Points on a hilly landscape, in no order, each with its height.
From any point a ball takes the steepest step (drop divided by distance) to one of its 2 nearest points. It stops when none of these is lower. Distance is the straight distance between rows; heights are no part of it.
K176: [106 101  94 119  86 188  85 128 149 113 157 144  92 186 105 113 113 133
 105  89]  height 608
K596: [149  91 112 127 118 135 168 101 117  91 166 116  93  80 134 166 158 104
 145 155]  height 369
K10: [129 151 180 153 153 126 177 189 111 162 102 151 111 161 147 125 110 153
 156 140]  height 273
K366: [138  79  97 118 125 148 163 134 170  82 129  92 104 133 146 115 155 165
 107  75]  height 180
K899: [ 97 127 119 132 148 118 116 106 161  57 152 109 184  69 124 157 145  97
 105 132]  height 357
K817: [130 147 163 152 149 133 143 143  98  74 121 149 129 108  82 181 114 130
 113 162]  height 501
K183: [134  98 121 131 133 129 169 140 117 141 152 146 106 115 160 158 138 125
 170 165]  height 356
K670: [133  87 146 106 151 122 181 166  97 186 130 127  79 131 187 134 138  93
 147 178]  height 314
K860: [134 111 162 117 124 203 166 168 153 126 132  84  86 166 148  89 136 131
  96  82]  height 439
K167: [145 106  96 134 116 132 181 118 166 115 113 108 109 117 138 150 167 167
 130 111]  height 129
K792: [122  50 125  96 111 218 119 163 166 125 152  90  48 169 184 100 163  92
 120 104]  height 514
K658: [ 87 125  68 147 107 107  79  86 128 111 140 159 148 159 111 145 123 159
  98 131]  height 261
K649: [108 108 104 120 132 121 162 131 185 147 154 126 153 102 152 126 148 131
 153 115]  height 539
K927: [116 122 206 134 150 136 200 199 163 100 143 110 128  96 159 148 109  68
 156 146]  height 305
K833: [106 153 112 115  83 167  70  90 135  88 141 127 148 142 115 125 141 118
 121 114]  height 509
K581: [145 155 112 105 104 118  80  68  76 119  90 118 123 114 111 128 152 134
 124 135]  height 578
K57: [112 121 131 144  98 117 160 110 136 151 179 145 132 112 152 146 114 112
 182 146]  height 378
K912: [ 91 166 131 149 117 111 129  68 158 118  88 108 192 107 135 186 148 131
  90 157]  height 441
K845: [135 144 154  96 122 131 121 110  82 151 128 121 131 139 129  77 121 150
 119  88]  height 291
K467: [172 158 137 171 117 118 142 132  91 163 102 140  80 193 148 114 111 169
 160 143]  height 219
K435: [143  67 104 105 121 176 126 144 203  87 140  66  99 145 149  88 152 138
  89  48]  height 212
K993: [126 159 172 155 110 122 182 149 130 174 144 123 116 147 116 136  70 126
 110 137]  height 414
K694: [128 153 107 108  99 130  89  80 116 119  73  96 126 137 103 125 144 129
  74 116]  height 584
K150: [ 99 142  95 152 134 134 119 155 165 130 103 149 109 175  81 137 141 142
 126 149]  height 632
K781: [110 132 165 134 157 123 149 175 117 112 137 147 143 108 124 147 124 125
 168 132]  height 241
K297: [132 105 137 110 108 145 156 128  99 142 158 109 100 129 153 106 122 124
 136 122]  height 276
K485: [154 161 137 139 129  99 152  99 126 132  89 131 139  71 114 170 143 126
 150 158]  height 150
K978: [117 131 104 137  82 162 115  90 168  79 107 132 120 142 134 146 171 156
 154  93]  height 493
K851: [ 87 134 104 100 126 159  86 133 167  94 115 109 146 129 101 114 159 115
  88 100]  height 530
K240: [115 124  92 131 136  88 106  80 112 144  83 112 151 100 108 183 152 142
  67 160]  height 463
K396: [ 96  99  86  95 121 163  79 126 138  83 119 118  95 138  96 123 159 113
 113 109]  height 525
K961: [175 135 116 158 102 123 109  99  92 144 108 142  80 203 147  88 102 175
 139 123]  height 197
K203: [126 128 166 140 149 110 192 187 127 190 132 143 116 157 141  98  89 160
 115 123]  height 297
K813: [140 123 122 125 184 103 132 151 113 105  80 125 143  91  93 169 158 159
 109 116]  height 285
K50: [138 128  92 137 113 132  68 132 127 158 118 164  84 202 124  75 117 142
 159 140]  height 624
K295: [153 128 156 122 122 125 131 116  63  89 166 134 117  93 122 164 116 106
 159 160]  height 403
K890: [120 121 134 135 150  99 137 140 103 119 125 145 159 121 112 136 108 191
 111  81]  height 307
K123: [107 107  99 128 115 154  71 133 126 117 127 146 103 197  89 113 105 153
  77 102]  height 605
K578: [125 105 130 121 135 128 199 153 166 187 150 100 116 122 135 113 118 123
  93 115]  height 334
K923: [127  75 147 128 159 132 202 165 110 150 136 139 105 104 196 160 155 118
 162 152]  height 336
K782: [119  68 132  77 141 156 123 158  86 148 149 125  87 159 146  72 129 134
 101 100]  height 266
K425: [132 147 100 198 169  57  75 114  96 125 123 179 182 129 124 183  74 132
 116 178]  height 290
K920: [154 120 150 128 130  89 162 129  99 167 149 130 143  95 138 126  91 145
 135  98]  height 442
K773: [130 174 131 152 112  64 119  82 120 151 122 150 205 116 155 135  95 165
 135 117]  height 444
K227: [127 135 178 127 162 110 146 150 134  63 154  88 188  56 130 141 107  95
 112  97]  height 365
K721: [138 155 143 119 140  68 111 123  89 193 128 145 171 111 111  92  74 129
  97 119]  height 476
K659: [139  98 106 110 113 166 126  96 133  82 134 114  71 112 109 156 164  98
 136 157]  height 387
K343: [121 154 151  97 130 102 105 136 113 184 150 158 161 133 108  59  86 110
 119 123]  height 484
K211: [145 135 115 163 154  51 134 116 117 156 111 153 180  83 125 195  99 135
 126 156]  height 238
K748: [114 123 137 139 106 212 152 157 198  93 164  94  94 142 130 135 148  79
 141 136]  height 313
K310: [121 112 135 123 126 184 120 136 123  29 147 121 109 131 110 151 145 125
 146 118]  height 408
K80: [138 144 140 137 145  95  91 137  75 141 139 160 148 155 114 105  88 150
 135 131]  height 500
K619: [174 126 122 135 121 117 190 112 120 138 100 105  95 102 132 168 158 154
 139 135]  height 60
K710: [136  70 183 115 158 122 205 166 107 127 162 100 126  96 221 120 132 133
 140  98]  height 312
K97: [125 140 138 144 137 107 150  91 143 100 121 129 159  64  95 207 138  96
  96 189]  height 469
K106: [114 146 126 140 120  75 153  93 140 134 147 146 190  84 151 159 100 142
 137  95]  height 412
K593: [ 96 143 176 125 146 111 128 152  96 109 169 137 175 112  95 128  78 120
 113 112]  height 522
K224: [111 154 139  87 111 164  78 120 155 126 132 133 160 140 120  57 117 139
 113  70]  height 551
K437: [133  71 109 106 121 221  97 159 194  99 131  80  52 154 143 113 166  85
 119  93]  height 518
K373: [170 155  91 179 143  78 103 105 107 141  50 135 117 150 101 159 135 163
 106 175]  height 446
K466: [118 112 128 124 140 112 172 158 147 212 157 135 132 143 120  83  93 153
  97 114]  height 315
K565: [124 126 166 104 118 198 140 179 119 138 139 112  80 180 154 102 137 109
 128 122]  height 431
K575: [151 129 123 127 118 140 135 118  93  84 100 131 108 146 122 136 139 196
 136  85]  height 125
K126: [170 115 112 143 147  69 130 122  81 178 127 143 137 116 143 125 105 159
 143 124]  height 457
K98: [158 154 115 124  98 139 133  69 128  84  66 109 107 103 122 163 178 148
 143 131]  height 148
K364: [112  84 139 107 170  99 146 158 111 127 173 146 170  71 148 130 114 118
 158 110]  height 304
K804: [113  74 135 126 177 126 175 191 173  84 165 101 138 104 144 128 134 128
 116 114]  height 372
K448: [126 105  95 123 142 128 131 152 125 121  86 152  93 149 121 132 167 164
 158 128]  height 181
K228: [126 115 110 117 109 167 103  98 165  78  82  72 110 141 109 125 152 145
  54  63]  height 595
K413: [116 116 123 147 114 189 139 161 138 134 127 135  58 183 103 155 125 114
 126 156]  height 396
K579: [163 156 125 132 124 102 127 114  93 166 108 118  97 120  92 143 129 102
 131 185]  height 354
K238: [129  63 113  84 130 185 122 151 188 137 139  93 102 155 148  56 139 144
  79  59]  height 231
K281: [153 128  88 112 120  91 120  87 114 127 111 147 148  73 132 160 175 112
 180 162]  height 565
K564: [ 98 156 165 113 129 125 109 110 101  91 176 123 190  92 119 112  97 107
 119  98]  height 531
K403: [104 146 138 145 135 129 137 131 129  91 103 120 154 125 106 142 138 161
 108  99]  height 333
K374: [115  61 134  87 160 181 154 190 152 113 150  90 104 146 188  72 157 120
 111  84]  height 267
K662: [133 147 166 123 105 195 148 149 118 120 137 114  82 146 139 121 136 100
 162 142]  height 424
K116: [135 121 138 115 147 105 177 133 125 137 135  91 133  77 112 137 125 118
  95 114]  height 374
K311: [168 151 124 109 131 137 110 115  96 125  71 117  79 120  86 144 157 108
 128 168]  height 364
K284: [ 97 164 118 139 133  98  87  89 120  94  77 149 193 106 133 163 170 153
 142 131]  height 161
K42: [105 131  82 124 101 122 108  59 147  81  86 111 158 111 136 153 177 166
 108 109]  height 519
K760: [131  96  94  94 106 131  84 104 129 168 154 177 118 176 153  40 110 166
 139 108]  height 236
K995: [176 162 156 154 139  75 100 129  54 158 134 156 142  99 118 161  64  98
 148 172]  height 309
K104: [ 94  93  72  81 120 120  76 107 148 167 136 142 137 139  98  77 135 130
  86 103]  height 274
K556: [138  88  86 125 158  91 126 118 118 122  91 134 135  76 103 178 175 154
 106 132]  height 306
K335: [136 147 130 139 117 172 154 129 147  76  80 106  95 149  95 153 147 141
 109 109]  height 368
K667: [127 127 130  99 126 123 107 110 111 127 111 125 158 127 118  78 122 179
  92  69]  height 310
K755: [123 111 140 141 132 146 158 131 146  53 137 146 123 113 123 169 154 130
 160 139]  height 389
K806: [ 83 154 107 111 137 102  57 101 148 163  98 150 179 156 108  85 129 158
  69 118]  height 541
K371: [ 87 101  68 120 127 121  92 126 160 104  96 155 127 156 107 132 153 169
 122  91]  height 221
K362: [143 115 106 130 135 141 167 120 192  90 121 121 112  78 120 167 182 110
 159 167]  height 260
K443: [133 140 148 134 127 102 147 140 101 155 166 142 121  99 118 148  89  81
 154 171]  height 399
K960: [153 162 151 182 162  44  97 151 107 171 119 191 193 117 139 142  56 124
 173 144]  height 335
K244: [169 131 116 161 162  38 103 126  86 195 130 147 162 122 117 114  77 139
 110 139]  height 467
K210: [136 130  92 121 108 146 100  90 134  69  46 137  93 137 107 166 178 148
 133 121]  height 176
K445: [129 183 165 177 104 127 150 146 133 149 132 148 117 164 113 145  79 117
 160 155]  height 395
K181: [140 117 125 100  85 202  96 101 146  63 117 105  84 132 136 125 162 104
 162 108]  height 491
K75: [133 148  92 195 153  61 113 100 118 144 103 161 167 117 111 205 113 138
  95 189]  height 269
K527: [108  79 107  93 150 137 109 166 103 129 148 130 106 126 118 100 137 126
 122 129]  height 251
K271: [103 144 108 132 131 126 120  98 146  73  99 156 167  82 124 180 185 133
 146 152]  height 199
K382: [ 86  95 128 118 129 151 118 158 114 161 193 174 114 183 166  83  94 135
 148 129]  height 284
K222: [133 157 112 147  88  98 153 103 151 188 157 144 130 129 137 122 104 122
 152 142]  height 400
K253: [118 157 141 135 127 143 125 129 147  59  67 134 138 123 106 161 167 153
 131 115]  height 352
K99: [124 133 153 134 158 122 147 141 135  72 125 118 143  72  88 180 139  88
 115 164]  height 486
K770: [139 139  94 114 114 114  84  87  91 112 109 148 120 110 106 152 159 115
 157 175]  height 573
K529: [118 120 112 106  80 180  89  93 127  72 167 123 104 132 123 134 140 103
 153 115]  height 499
K347: [173 143  95 148  93 103 118  81  72 141 137 134 103 163 134 126 101 165
 121 133]  height 224
K163: [149 122 138 134 108 125 149 127  68 173 164 126  93 159 156 112  95 126
 137 151]  height 289
K514: [120 154 122 146 140  93  98 123 107 137 128 159 152 112 107 159 114 116
 145 170]  height 360
K450: [117 107 181 135 131 155 193 172 164 116 183  92 139 121 187 106 105  95
 134 111]  height 370
K601: [118 123 190 118 128 102 132 155  67 164 175 157 149 123 139 102  55  76
 162 148]  height 421
K730: [135 105 161  82 132 151 115 143  93 164 133 137 106 162 124  44 105 146
 103  94]  height 278
K643: [ 99 132  87 124  89 154 108  76 204  93  94 106 147 130 145 134 171 148
 112  80]  height 505
K676: [140 139 115 146 157  94  65 141  98 148 125 168 127 189 104  65  82 155
 107 141]  height 506
K699: [164 168 136 213 161  58 105 137 105 144 103 175 171 117 119 178  63 119
 150 179]  height 311
K948: [107  88  90 104 131 124 126 104 179 107 178  79 153  99 116 105 141 115
  55 102]  height 308
K875: [159  93 154 134 140 106 176 130  62 139 154 147 127  94 198 177 104 141
 183 133]  height 362
K336: [150 135 133 163 137  99 120 132  76 127 142 185 154 143 157 132 102 177
 190 121]  height 482
K340: [115  62 132  92 155 168 160 175 163 166 156 102 107 145 156  59 135 129
  80  87]  height 247
K663: [108 176  93 151 100 120  33  81 128 121  64 140 132 204 114 125 127 130
 100 155]  height 516
K916: [ 83 108  57 129 111 111  44  84 139  99  90 159 128 173 112 134 140 153
 106 116]  height 242
K265: [138 147 124 107  78 181  69 104 132 157 162 151 110 188 116  62  95 127
 118 106]  height 615
K243: [106 104 131 116 174 147 147 179 189  64 145  92 130  90 127 131 166  95
 140 134]  height 355
K90: [141 157 155 118 115 178 125 132 187 101 130  59 147 123 121  83 136 122
  83  58]  height 460
K37: [109 142 144 120 130 142 129 121 141  45 160 129 165  71 125 151 145  90
 153 146]  height 377
K870: [170 169 146 153 148  65  85 107  71 146  97 158 170  74 121 178  94  91
 156 184]  height 328
K248: [152  67 131 105 196  91 116 173  48 161 152 165 141 101 151 127 121 138
 167 122]  height 246
K280: [114 145  88 126 147  99  96 107 124 123  58 144 160 119 118 137 178 166
 135 127]  height 128
K922: [137  84 160  74 156 140 143 151 146  93 178  85 148  88 178  66 139 108
 140  84]  height 230
K93: [132 188 153 165 137  51 109 138 131 177 120 185 200 129 132 109  82 148
 165 124]  height 358
K313: [124 149 128 130 144  94 144 136 131 154 107 113 148 102  90 150 129 126
  90 138]  height 390
K665: [178 136 156 167 165  76 124 154  57 165 138 163 129 136 137 140  67 117
 160 167]  height 292
K346: [117  99 132  94 122 178 151 157 169 193 146 115  91 160 149  78 132 126
 107 108]  height 265
K473: [136 187 146 157 101 154 117 122 118 114 126 148 117 162 107 148 120 130
 169 162]  height 381
K395: [ 91 155 138 134  97 142 110  73 150  67 164  99 186 100 150 140 129 119
 101 110]  height 443
K247: [156 103 165 128 125 137 173 124  66  94 161 131 102 102 170 158 116 126
 175 133]  height 384
K263: [129 112 170 124 183 141 178 189 182  71 150 101 130  81 141 144 149  67
 158 156]  height 339
K173: [126 134  66 146 144  71  82 112 126 152  74 156 138 127 109 152 162 143
 134 161]  height 102
K930: [132  92 165 124 162 100 155 155 118  69 172 119 179  55 145 153 113 121
 146  92]  height 338
K71: [184 158 148 160 159  89 137 105  99 121  80 166 151  84 121 195 141 141
 169 160]  height 192
K8: [191 166 131 138 149  91 118 120  76 150  91 148 112 125 105 145 133 118
 175 181]  height 343
K274: [ 86 113 144 111 145 124 126 154 132 113 191 152 162 112 136 106 118 116
 164 107]  height 280
K397: [146 109 168 118 151 110 118 144  39 121 178 138 133  98 130 146  83  91
 151 135]  height 418
K394: [164  92 105 140 195  68  89 165  60 182 140 167 147 120 145 121  93 130
 159 148]  height 264
K174: [121 111 132 140 137 117 144 152 108 145 151 165 125 154 156 111 112 165
 170 120]  height 502
K189: [133 102 176  86 145 130 159 148 110 132 172 122 147  94 192  79 141 122
 172  92]  height 195
K515: [143  86 103 127 149 102 157 101 115 100 142 124 133  58 117 189 158 121
 123 136]  height 340
K717: [130 117 136 130 108 211 121 166 152  80  89 100  69 170 107 138 144 126
 111  93]  height 380
K621: [164 122  96 134 133 109  83 126  95 167 126 150  86 207 113  53  79 152
  98 133]  height 510
K277: [124 160 123 130  95 141 143 133 154 195 136 135 118 157 119 110 109 109
 146 155]  height 415
K412: [141 130 110 103 108 131 134 104 199 119 156  68 157  73 151 104 172  83
 132 119]  height 557
K764: [136  92 155  94 169 113 141 157  69 154 156 140 138 110 180  96 125 129
 169 111]  height 225
K391: [109  99 182 130 163 135 175 187 123 101 162 129 128  98 121 165 108  79
 149 153]  height 272
K358: [145 114 120 132 101 141 123 115  86 111 131 143  95 184 139  98 104 199
 140  84]  height 166
K338: [158 165 168 126 103 173 160 146 146 184 106 103  84 174 124  88 116 142
 119 114]  height 194
K23: [102 156 121 159 125 124 143  74 175 111  83 118 155  92 103 202 156 108
  80 185]  height 454
K998: [126 124 119 123 110 131 182 121 207 124 163  82 145  92 168 118 156 104
 151 106]  height 553
K552: [146 122 205 124 137 103 178 149 134 101 159  88 167  69 154 110  92  94
 116  87]  height 394
K436: [109 134 164 136 134 175 172 183 147 195 116 130  84 174 175 116 140 105
 145 154]  height 256
K407: [122 174 143 163 159  69  86 100  86 142  97 148 186  99  99 180 112 108
 111 179]  height 346
K269: [ 73 171 137 113  90 131  78  56 127 104 128 103 200 114 139 137 131 112
  96 133]  height 423
K696: [127 137  86 101 102 124 118  90 146 146 129 138 130  98 140 127 172 116
 176 143]  height 558
K969: [131 124 121 153 153 117 169 165 141 163 101 140  94 132 108 166 137 127
 146 189]  height 205
K86: [152 147 190 125 118  93 179 131 111 158 149  94 154  71 141 113  88 117
 124  88]  height 422
K151: [158 112 135 127 174 104 173 156 112 136  92 130 127  70 110 169 161 136
 137 149]  height 262
K341: [ 90  88 117 108 155 148 110 185 102 127 133 164  90 173 115 103 136 139
 149 126]  height 235
K917: [137 107 127 117 136 166 174 139 160 112 118 121  78 100 130 154 180  88
 166 170]  height 283
K420: [126 158 128 116  93 129 120  85 131 148 151 104 131 114 114 124 122 105
 109 123]  height 535
K402: [144 113 155 114 126 119 201 137 150 165 143  61 119  81 143 111 125  97
 111 114]  height 353
K684: [ 96  98  73  95 135 123 104 104 155 140 143 112 138 115  94 116 143 116
  63 121]  height 288
K232: [114 124  94 115  92 146 140 113 186 156 145 120 120 124 141 113 162 109
 161 129]  height 550
K256: [133 160 177 152 104 157 178 149 121 133 142 133  95 149 145 148 104 116
 176 151]  height 413
K85: [135  82 188 128 155 124 189 163  66 129 164 140 129 102 223 147 106 130
 169 106]  height 341
K660: [ 86 144 114 115 129 124  87 122 150 135  96 116 160 144  87 106 136 137
  64 100]  height 536
K902: [158 178 119 138 112 107 138  78 125 134  63 127 123 116 119 165 164 146
 135 157]  height 110
K102: [148 125  76 125 165  85  81 138  93 138  76 158 104 136 108 132 163 143
 159 161]  height 123
K673: [114 132 173 122 102 154 170 130 167 150 196 103 145 131 154 103  89 105
 125  96]  height 391
K909: [173 177 130 183 164  74 103 131  79 139  85 163 134 130 110 148 101 138
 161 183]  height 329
K583: [162 158 152 181 161 103 144 170  88 147  92 153 115 176 146 133 102 178
 176 147]  height 244
K249: [137 138 101 163 123 126  97 148 128 136 105 162  93 189 104 126 130 148
 150 163]  height 628
K481: [ 83 116 113 127 142 109 129 108 186  85 168  87 194  91 127 134 136 114
  71 107]  height 337
K464: [100 117 126 105  95 212  76 136 146 146 179 134 105 177 121  88 108 105
 117 101]  height 611
K20: [126 114 156 141 140 114 137 137 110  94 158 173 157  59 121 197 112  91
 187 167]  height 432
K241: [152 158 165 107 123 143 163 144  91 174 106 103  87 150 133  95 110 128
 130 121]  height 175
K736: [148 144 114 103 113 138 139 127 136 147  73 106  83 120 108 123 165 120
 138 138]  height 375
K625: [172 142 136 188 151  75 124 142  71 154 126 147 113 171 112 126  59 145
 127 156]  height 279
K483: [131 171 143 175 127  85 108 106  86 125 133 171 178 133 136 148  86 157
 164 126]  height 465
K389: [128 150 145 131 120  71 121 128  88 192 158 153 140 122 137 108  71  93
 157 154]  height 411
K480: [114  82  99 101  97 202  85 146 159  92 127 105  65 155 106 127 148  88
 122 110]  height 521
K962: [144 114 140 100 128 155 137 142 198 101 170  66 149 122 139  71 126 123
  76  75]  height 472
K816: [130 119 109  85 106 150 107  79 148 148 121 117 142 130 120  59 118 170
  71  67]  height 331
K677: [117 149 116 122  82 169  86  67 153  99  63  73 118 143 110 148 155 134
  60 100]  height 590
K242: [159 113 151 123 132 131 157 149  51 190 137 137  68 165 187 116 123 105
 147 180]  height 301
K671: [130 118 113 157 164  74 142 145 107 133 118 150 176 101 115 176 114 171
 138 111]  height 277
K424: [128  99 130 114 126 145  99 150 116 169 167 185 117 200 170  42  90 162
 136 131]  height 263
K36: [ 93 175  96 139 102 121  79  82 166 181 118 118 147 150 101 129 123 103
  68 164]  height 401
K398: [119 125 108 132  91 186 116 107 184  63 134  98 117 136 122 156 158 121
 116 107]  height 481
K695: [115 140 135 137 109 191 121 154 152 126 119 108  88 166  78 131 133 116
  93 122]  height 388
K802: [ 79 167 118 118  89 146  75  70 149 142 130 111 182 143 121 118 124 102
  67 128]  height 410
K13: [143 190  90 175 109 106  73  97 130 146  69 144 127 190 115 108 129 131
 130 160]  height 512
K533: [124 128 150 136 141 148 194 185 154 166 111 117  89 132 141 150 142  98
 155 170]  height 233
K48: [103 155 118  99 109 145  54 108 160 162 117 159 163 163 104  54 110 144
  93 102]  height 547
K544: [116  78 165 100 163 156 191 172 134 129 147 101 124 130 202  96 147 132
 129  98]  height 287
K11: [126  77 137 115 106 206 148 144 155  99 167 102  76 153 192 116 156 110
 142 107]  height 507
K688: [146 136 159 124 128 176 169 163 168 103 118  63 114 129 118 104 140 117
  99  88]  height 448
K66: [168 125 154  94 146 135 174 145  94 148 107  81 100 108 130 101 146 142
 126 102]  height 151
K811: [132 147  93 156 138  84  85  76 105 120  56 133 130 127  98 188 150 138
  88 190]  height 455
K302: [130 106  74  83  94 135  78  88 149 180 125 148 111 162 122  55 133 152
 111 104]  height 257
K489: [173 106 148 112 144 129 197 130 116 135 101  84 100  74 145 133 166 136
 145 122]  height 116
K698: [132 127 134 124 121 189 142 151 191  88 113  94  92 114 114 144 171  78
 145 156]  height 299
K169: [106 115 149 123 122 166 130 133 135  42 189 111 145 109 139 135 135 109
 146 113]  height 397
K723: [131 151 106 128  91 137  95 113 130 156 137 150 117 178 118  87 110 146
 125 110]  height 619
K873: [131 115 120 140 156 121 175 162 156 120  79 132 113 105 107 159 167 143
 140 146]  height 234
K607: [106 146 147 119 154 100 101 164 106 160 160 166 161 143 120  89  85 126
 156 133]  height 492
K519: [129 101 146  83 124 141 132 132 116 117 183  98 131 105 144  85 122 121
 115  93]  height 255
K361: [135  95 165 138 127 128 205 148 130 122 180 106 130  88 180 139 119 121
 143 114]  height 342
K970: [147  92 105 117 126 141 117 148 102 165 131 139  69 202 110  84  98 163
  95 125]  height 517
K109: [172 159 135 170 104  93 139 108  90 164 141 136 114 158 118 115  65 146
 112 134]  height 253
K708: [ 98 128 156 125 131 164 152 169 176 110 172 112 124 120 122 133 125  83
 141 139]  height 317
K539: [123 148 123 146  98 159 153  93 180  56 153  90 154 110 140 159 142 121
 104 122]  height 466
K325: [134 157 147 129 121 154 128 120 116  85 106 139 116 119 111 152 144 130
 164 144]  height 371
K954: [ 81 126  86 143  94 141 112  92 171 107 130 129 134 152 106 158 141 136
 100 137]  height 282
K368: [132 173 111 147 123  87  73 109 100 142 102 153 144 165 117 106 121 141
 137 141]  height 508
K768: [145 102  84 134 164 105  95 164  96 139  67 167  86 184 126 108 148 162
 168 135]  height 149
K647: [126 113 138 118 143  96 148 136 116 122 168 134 136  57 113 168 120  59
 159 171]  height 417
K51: [161 148  83 193 151  60 113 131 120 155  85 152 136 174 115 124 111 178
 114 149]  height 436
K743: [ 88 166 110 176 120 105 126  97 160 126  87 139 175 152 116 173 133 156
  82 146]  height 427
K266: [111 164 103 133  83 144  47  75 122 101 109 140 133 182 117 132 124 146
 105 120]  height 515
K840: [139 139 130 106  88 159 129 113 144 154 140  92  97 140 109  96 133 117
 101 114]  height 527
K516: [141  81 106 110  94 197 128 124 157  61 150  93  77 134 160 121 173 110
 140 116]  height 498
K503: [100 155 158 139 124 135 117 141 107  73 153 124 150 119  87 159 106 115
 102 127]  height 511
K360: [129 127 113 136 105 117 120  51 104  75 120 106 155  89 140 162 158 157
 106  97]  height 537
K188: [ 90 115 133 106 139 146 132 159 154 124 174 137 137 114 148 114 142  84
 182 146]  height 300
K983: [139 119 105 104 124 144 125 145 117 161 120 112  69 162 100 103 129 131
 105 138]  height 520
K352: [106 163 169 106 115 153 108 133 121  95 156 130 174 125 111  78 108 127
 107  78]  height 542
K837: [ 92 100 166  90 125 186 122 159 133 160 203 144 122 163 166  64 107 107
 134 113]  height 302
K712: [137 180 112 106 102 133 111 102 149 165  82 111 130 126 111 113 166 107
 141 139]  height 383
K239: [120 103 183 114 130 127 156 155  68 151 189 128 117 118 151 118  80  86
 136 134]  height 426
K91: [125 181  86 131  90 102  83  65 143 178  90 116 138 143 120 124 147 122
 114 156]  height 392
K221: [139 145 165 139  84 140 182 123 143 176 187 110 119 134 138 115  73 118
 101 121]  height 409
K147: [122 146 127 114 112 127 146  94 159 115 142  88 154  72 125 134 149  91
 114 139]  height 546
K182: [111 172 108 163 128  82 134 122 154 160  96 149 155 138 111 163 125 156
 126 151]  height 416
K524: [109  96  89 124 132 147 110 135 148  76  72 137 105 134 115 153 172 156
 137  96]  height 198
K674: [125 123 100 107 156  98 118 100 115 124  92  92 143  60  99 169 159 106
  74 163]  height 474
K874: [104 140 122 141 122  98 129 104 143 124 140 147 179  85 125 171 129 123
 136 145]  height 379
K499: [121 176 121 149 133  94 112 123 133 169  98 136 149 149  85 138 113 123
  89 156]  height 402
K910: [115 111  95 124 124 136 124  87 177  65 104 121 131  80 114 182 190 103
 125 166]  height 232
K972: [143 153 111 184 138  97 152 141 134 173 101 146 118 169 108 140 113 165
 123 148]  height 425
K763: [ 98 139 110 121 120 121 121 127 170 140 134 149 167 129 125 109 140 142
 148 100]  height 526
K791: [134 119 148 117 120 194 154 164 146 211 120 120  65 200 174  85 138 128
 129 122]  height 275
K510: [102 129 109 135 143 111 110 150 136 145 123 174 138 160 130 104 140 170
 160 107]  height 513
K561: [ 93 112 143 121 163 133 127 197 106  99 134 152 126 145 106 125 130 144
 158 114]  height 211
K495: [121 120  98 113 106 161  96 111 155 118  97 109 106 172  98 108 124 158
  70  68]  height 601

Call two points neighbours if one is among the 2 nearest of the other. Go from one point of each pair to the other, from neighbour to neighbour, staying as low as possible. Name the highest point that can't be avoided.
K561, K181 | K224
K902, K274 | K708
K575, K902 | K8
K443, K760 | K239
K969, K340 | K791
K760, K325 | K310
K211, K575 | K403
K173, K902 | K524
